A landscape with many valleys, sampled at points; each row gives a point and its height.
A ball rolls from a point to the lowest of its 2 nearest points, and stops where none of them is lower. Distance is the straight distance between rows; heights are no part of it.
Lovud: [ 46 -22 -26  55  26  21 -26   2 -10  -4   3  22 -33 -17  39   6  27 -10
 -26  47]  height 467
dupuv: [-18   7 -23  36  21   3  15   8 -11   8  12  -2  -2  11  17  11   7 -11
  -4  -1]  height 329
dov: [ 28  25  22 -36  41 -26  21  48   9  -5  -2  40 -17  25  11  14 -38 -14
 -24 -33]  height 214
kuv: [-28   7  -6  13  -2 -17   6  16 -29 -12  -1  -5 -14   4  14  -8  23   3
 -11 -11]  height 357
Kos: [  8   1  13 -50  29 -13  16  64  23 -15 -11  38 -18   1  -4   8 -66 -15
 -38 -41]  height 165
sikas: [ -4 -33  -1 -19  28  -3 -12  40   4 -12 -22  16 -45  -4  -1   0 -29  25
 -43 -21]  height 411
Tofo: [ -4  -3 -36  25  30  14 -17 -18 -37  54   2   6  25 -42  -4  25   1  18
  19  25]  height 578
mer: [ 18 -37   7  14  34  16  -7  23  27 -22 -19  32 -48   2  18  18 -15  20
 -33 -15]  height 428
petu: [ -1   5   0 -11  28 -34 -10  19  -3  -6  -3 -15 -13  35   5 -18  18   7
 -20  -9]  height 376
Tad: [-37 -15 -15 -40   6 -19  -7  30   7   1 -25 -59   2   8 -29 -16 -27  31
 -17 -44]  height 401
zona: [-23   1 -49  41  44  38   4  -7  -8  21  27  -9  10  12  -6  42 -27   0
  16  13]  height 217
Rep: [-10  54  -1  18  17 -11   0 -13 -19  22  43   8  20  15   3  19   8 -36
  28   7]  height 520
goru: [ 38 -14 -21  34  36  33  -4   2  29   8  28  38 -18  22   8  32 -50 -28
   7  25]  height 422
sif: [ 12 -39 -31  21   2  34  -9 -18   7  10   1 -10   0  -7 -14  11  -8   8
  11  19]  height 267
gosal: [ -8 -19   6 -36  -4 -21  10  28  28 -14 -12  -8 -23  23  -3 -12 -18   5
 -14 -32]  height 157
Gaz: [-34  50  16 -23  15 -29   0   0   4   6   3 -43  18  47  -7  -7 -10  13
   4 -23]  height 167
Lor: [ 53  -5  33 -14 -47  -2  11 -23  49  -6   7  12  14  31  13  -9 -19 -36
  28   6]  height 252
Tefel: [-29  31   4  16 -24  18  27 -28  18   0  34 -27   9  36  -2  27  -9 -28
  22  -7]  height 433
lusu: [ 31  22   7 -18   9  -2  27   8  31   2  14  16  -5  46  -3  10 -36 -22
  11 -20]  height 457
vog: [-17  -9 -14  15 -18  25   7 -40  18 -40 -10 -64  -4  -4 -13 -20  51 -13
   3  53]  height 626
Buzu: [-51  30   0  37 -20  -2   6 -48 -19 -26  10 -80   1   9  -4  30  57  -6
   6  33]  height 469
vubug: [ 12 -15 -13 -10  44 -28 -22  37   4 -19 -16   4 -44  24  10 -15  -2  20
 -51  -7]  height 395
tolev: [-34 -20 -11 -41  18  10  -5  32  10 -23 -21   1 -30 -24 -14  -4 -46  28
 -35 -41]  height 424
lig: [  6  46  11 -13  20 -19  18  16  34  12  33   1  19  61 -16  18 -36 -25
  29 -21]  height 473
tis: [ 17   6   6   7  10  56 -16   0  12  18  22  49  15 -27 -36   8 -76  11
  18  -7]  height 371
Rokuv: [ 27  38 -12  36  29 -30   4  15  -6  -1  19  -9  -4  44  32   6  32 -41
  -4  26]  height 406
tol: [-39 -19   2 -43  13 -38 -17  33 -11  -5 -30 -18   6 -23 -13 -25 -14  38
 -33 -41]  height 409
fus: [-45  64  26 -16   7 -29   9   5 -12  20  23 -18  43  18 -22  10 -20  -3
  14 -17]  height 136
bozi: [-11  10  25   4 -29  10  -1   3 -28  17   7  48  38 -55 -16 -15 -25   5
  22 -14]  height 338
sino: [ -1  22 -35  23  46  -1 -25  20 -47  47   5  21  24 -45  -8  -2  -1  26
  -4   2]  height 564
beli: [ 20   4  67 -24 -45 -35  10  -9  10 -40 -21  32 -13   5  56 -15  41 -31
 -13  -1]  height 193
Levet: [-18 -14 -46  15  27   0  -9  -7 -22 -14 -27 -81  12  15  -6   3  38  22
 -17  20]  height 260
pagi: [-56   8 -19   8   8  26   2 -13 -19  37 -16 -23  38 -26 -36  13 -21  41
  22 -24]  height 131
gumi: [-28   2 -22  11   3  11  -3 -20  -9  31  -1 -41  35   1 -19  24   2  23
  34   3]  height 183
Paduv: [ -1  64  12  25   0   0  22  -2   3   8  44  33  22  15   3  42 -21 -43
  27   2]  height 505
nef: [-27 -16 -43  36  15  50  14  -7 -14  10   7  -9 -16   6   3  38   5  -8
  12   6]  height 281
vip: [ 27 -40  -2   3 -48  40 -19 -32   3  21   3  11   6 -37  -6  -6  26  -1
  46  47]  height 664
puf: [ 74 -13  23  -9   7   6 -38   2  13  37  17  57  22 -18  -2  -9 -25   0
  26  25]  height 80
lagok: [ 20 -20 -36  14  -7  30  -8 -30  10 -27   2 -44  -4  -7  -9  -6  33 -17
  12  59]  height 631
Vol: [ 24  -7  26   1 -10  28  13  10  13  -7 -11  61 -11  -8  13   2 -29   2
  -3 -21]  height 181
tovuv: [-34 -32 -23 -17  -3  14   5 -10  17  -1 -22 -52   1  15 -37 -14 -15  39
   5 -35]  height 389
nido: [ 32 -32   7  21  -2  56 -15  -9  25  31  20  38   8 -27 -22  21 -54   8
  37  14]  height 387
Vete: [-32   1  29  24 -80  15  31 -47  12 -33  11 -26 -11   8   5   7  37 -18
   6  10]  height 455
nup: [ 44 -42 -21  18   9  54 -23 -13  33  10  20  29 -11   2  -1  27 -43   0
  18  26]  height 403
saro: [ 39 -32 -36  21  -5  29 -21 -16 -10  -2  14 -17 -16 -30   7 -10  30 -13
   1  66]  height 638
bib: [ 11  17  48   2 -39 -45   4 -10 -29 -35 -13  32  -4 -15  31 -13  51 -32
 -11   5]  height 218
Laza: [-10  -8  -8 -48  34 -41   3  54  20 -14  -2   7 -27  15  -1  -3 -28 -10
 -30 -39]  height 105
kuror: [ 77  -8  30  -9 -32   5   6  -9  21   2   9  55  17  13  13 -12  -9 -32
  22  10]  height 282
Rig: [ 19 -18 -51  15   5  40  -3 -26 -14  19  13 -49  -4 -49   8   6  36 -13
  10  98]  height 645
zefu: [ 11 -21 -40  16 -17  38  -9 -31  -8  28  19 -40   5 -24 -10  24   6  -6
  43  74]  height 653
fafik: [ 10  10  18 -25  31  15   1  39   4 -18  -9  42 -10 -20   7   6 -73   1
 -34 -24]  height 122
Fovin: [-17 -36 -19   8 -31  30  12 -11   6 -23 -19 -46 -10   8 -16   2  27   8
  -1  -2]  height 390
nobo: [  3 -15  16   0  47  12 -20  39  -1 -11  -7  67 -21 -36   0  -5 -46  31
 -42 -12]  height 43
soraz: [ 50  -5  10 -16 -16  -6 -32  -3  13  44   4  23  36 -15 -25 -27 -32  17
  40   6]  height 148
gal: [ -5  37  13 -36  28 -59 -16   2   8  20  -3 -48  40  37 -16 -23  -1  29
   5 -12]  height 188
riso: [-10  -2  60 -20 -53 -21  26 -18   9 -21  -6  28 -10   1  34  -4  17 -29
 -16 -36]  height 164
safek: [  2  20  26 -26  -7 -57   3  15  -1 -30   4  -9 -22  37  32  -4  33 -34
 -29  -2]  height 432
Befef: [-10 -23   4 -11 -39  15  27 -23  29 -35 -17 -43 -12  30  -2 -18  17 -12
   0   6]  height 400
manu: [ -2 -35 -35  23  19   4 -19  -6 -39   6 -35 -12  -4 -25   1 -15  56  43
 -22  18]  height 604
gedod: [ 15 -33 -12 -10 -46  27 -12 -41 -18  39  16 -27  24 -35 -13  11  15  19
  51  64]  height 659
lineb: [ 12  48   5 -15  11 -70 -20  12  -9  19  10  -3  32  29  -3 -15   8  14
  11  -8]  height 213
ven: [-41  23  20   2 -36   3  46 -11  18 -18  23  -8  -4  31   7  28 -17 -28
  -2 -32]  height 442
rud: [-19 -29 -35  11   5  10 -11 -16 -40  10 -31 -37  38 -31 -15  -2  47  36
   6  15]  height 597
ser: [ 53 -12  27   0  -6  27 -13  -1  31  13   9  78   4 -20   3   1 -45   2
  12  -1]  height 141
zag: [ 31 -28 -13  41  20  24  -5  12   2 -25  -8  42 -48  -2  27   4  -3 -12
 -35  14]  height 446
fanap: [-28 -30  -1  14  15  11  -9  17 -18  -5 -17  30 -37 -47  18 -10  31  24
 -37 -23]  height 159
sego: [ 15  15  -7   2  38 -16   2  36  -8   3   6  29 -24  15  17  13 -15 -10
 -26 -19]  height 266
tinu: [-13  -2 -41  -4  20   3  -3 -12 -13  10 -14 -68  17  28 -20  -2   4  26
  10   9]  height 230
roke: [-72  28  -2   1  -2  -5   5  -2 -42  18 -16 -19  25 -30 -25   8   8  31
  13 -24]  height 169
Vuda: [-69  45  14   3  13 -32   0  17 -30  13   8 -25  25  -8  -7   5 -10  18
  -5 -29]  height 168
tusa: [-44  16  44  18 -69  -4  34 -41  23 -22  15 -10  -9  34  12  35  10 -29
   0 -11]  height 449
Vuk: [ 32 -35  11  25 -49  29 -17 -24   2  -7   2  40  -3 -42  16   2  26  -4
  21  36]  height 668
Dibu: [ 51 -11  33  -5 -39   0  -5 -23   5  14   7  46  17 -25  14 -21   6 -16
  37  19]  height 306
tetu: [  3  66  16  -7   7   8  33  17  10  21  34  27  24  30  -7  15 -45 -33
  15  -9]  height 490
sef: [  3 -41   1  -4  -7 -12 -20   8 -19 -17 -30  24 -30 -34   6 -31  45  35
 -22  -6]  height 192
Dib: [-10 -22 -41   9   0   8   1 -13 -24 -38 -37 -49 -25 -16  13 -22  59  10
 -39   8]  height 616
suv: [-14   4  28 -35   0 -84   0  23 -13 -22 -10 -14 -32   5  35 -11  49 -16
 -43 -17]  height 426
Bap: [-41  15  33 -34  -4 -59  -7  25 -18 -12  -4 -10 -13   1  10 -10  21   3
 -24 -30]  height 420
Guser: [ -2  11  -3  -3 -45  28   6 -46  30  -8  20 -43   5  37  -9  19  10 -23
  29  25]  height 421
Nubaf: [ 24  -7  24 -65 -29 -22  17  10  37 -19 -20  -3 -12  34   2 -24 -20 -12
 -18 -33]  height 191
deg: [ 64  10  -7   8  29  15   0  16  42  17  12  38  -7  35 -11  16 -45 -20
   7  -1]  height 441
liku: [-18  21  42   2 -22 -44  18  -5  -1 -50  -3 -19 -42  19  40  19  48 -38
 -28   9]  height 440
gite: [ 14   7  43 -10 -56   9  -6 -17   2  20  13  50  37 -45   0 -20  10  13
  25  -8]  height 325
Tesi: [ 40 -20  25 -38 -47   2  10 -14  45 -30 -21  -9  -5  43   6 -27  -6 -29
   1  -7]  height 221
Sume: [  6  32 -21  24  47 -36 -22  17 -31  31  14  10  27  -9   3 -14  10   5
   8   6]  height 551
vute: [ -2 -31 -17  -2 -14  19   9 -18   4 -48 -37 -45 -23 -16  -6 -38  55  -1
 -20  40]  height 621
Moga: [-25 -12   4   9  22   5   2  31 -14 -13  -6  58 -35 -45  10   5 -21  10
 -39 -28]  height 115
biva: [-18 -18 -30   8  30 -13  -7  17 -42 -10 -33 -32 -25 -12   2 -17  45  30
 -33  -1]  height 610
Keb: [ 17 -30   6   9 -16  24   8 -10  16  -7  -3  23 -11   1  -1  -5  -3  -4
  15  -2]  height 223
sus: [ -4 -12  27  -4 -18 -37  -9   1 -25 -20 -13  23 -14 -22  17 -25  52   2
 -22 -15]  height 216
degit: [-46   2  23 -51  -9 -52 -17  16 -25   3 -24 -34  12 -13   2 -22  28  35
 -25 -31]  height 415
lozi: [ -1  26 -14  41  28 -24  17  15 -25   6  24  22 -19  10  36  14  27 -33
 -14  -2]  height 368
fede: [ 39   2  29 -55 -14 -20   9   5  38   4  -6  18  28  31 -19 -27 -35  -5
  11 -36]  height 227
rezon: [-46  24 -11   5  27  33   0  10 -35  22   0   8  33 -50 -28   3 -40  41
   0 -13]  height 178
rim: [ 16  20  12 -13   5 -25  -7   7   5  13   7  14  19   8 -10 -20  -3  -4
  19 -10]  height 176
siru: [-10   7 -29  14  38  29  -2  15  -2  27  -2  -6  12   9 -30  13 -31  11
   8 -11]  height 107
Letuf: [-46   4   4  33 -43  12  23 -51  -8 -25   4 -47 -10  13   5  28  33 -18
  11  16]  height 462
sev: [ -4  12  35 -11 -22 -19  10  -3  17  -5  -2  32  -2  -2   8 -16   4  -5
   2 -22]  height 130
tani: [ 58   5  18 -37 -19 -13 -18 -11  34  19  12  22  33  27 -33 -18 -35 -12
  35  -5]  height 198
Makot: [-22 -33 -26  22   4  22 -19 -18 -30  43 -20  -8  15 -40 -19   2  14  31
  16  12]  height 589
mapa: [-11  46 -23  25  42 -22  -5  -3 -28  24  29  -7  32   8  -4  16  24   2
  23  23]  height 536
pozos: [  7   5   8   7 -10  42   3 -10 -10  22  14  38  37 -53 -17   0 -59   5
  28   5]  height 354
dit: [-24  15 -23  14  34  21   7  22 -18  14  -3  24  -1 -31  -1   6 -35  21
  -7 -20]  height 194
zomik: [ 23  -7   6  -9 -40   5   2 -30  29 -14   1 -50   2  30  -7 -18  11  -9
  24  15]  height 410
mugo: [-39 -20 -23   1  -2  -3  14  -3  -5 -11 -14 -45 -14  18 -15  -7  20  24
  -8 -29]  height 375
liluf: [ 33  15 -31  20  23 -13   7  11   8 -24  -3 -38 -21  38  25 -13  37 -28
 -25  27]  height 434

For each start below, name the point where the ball stops.
Vete: mugo
Sume: Laza
safek: mugo
vip: Laza
Dib: Laza
pozos: Laza
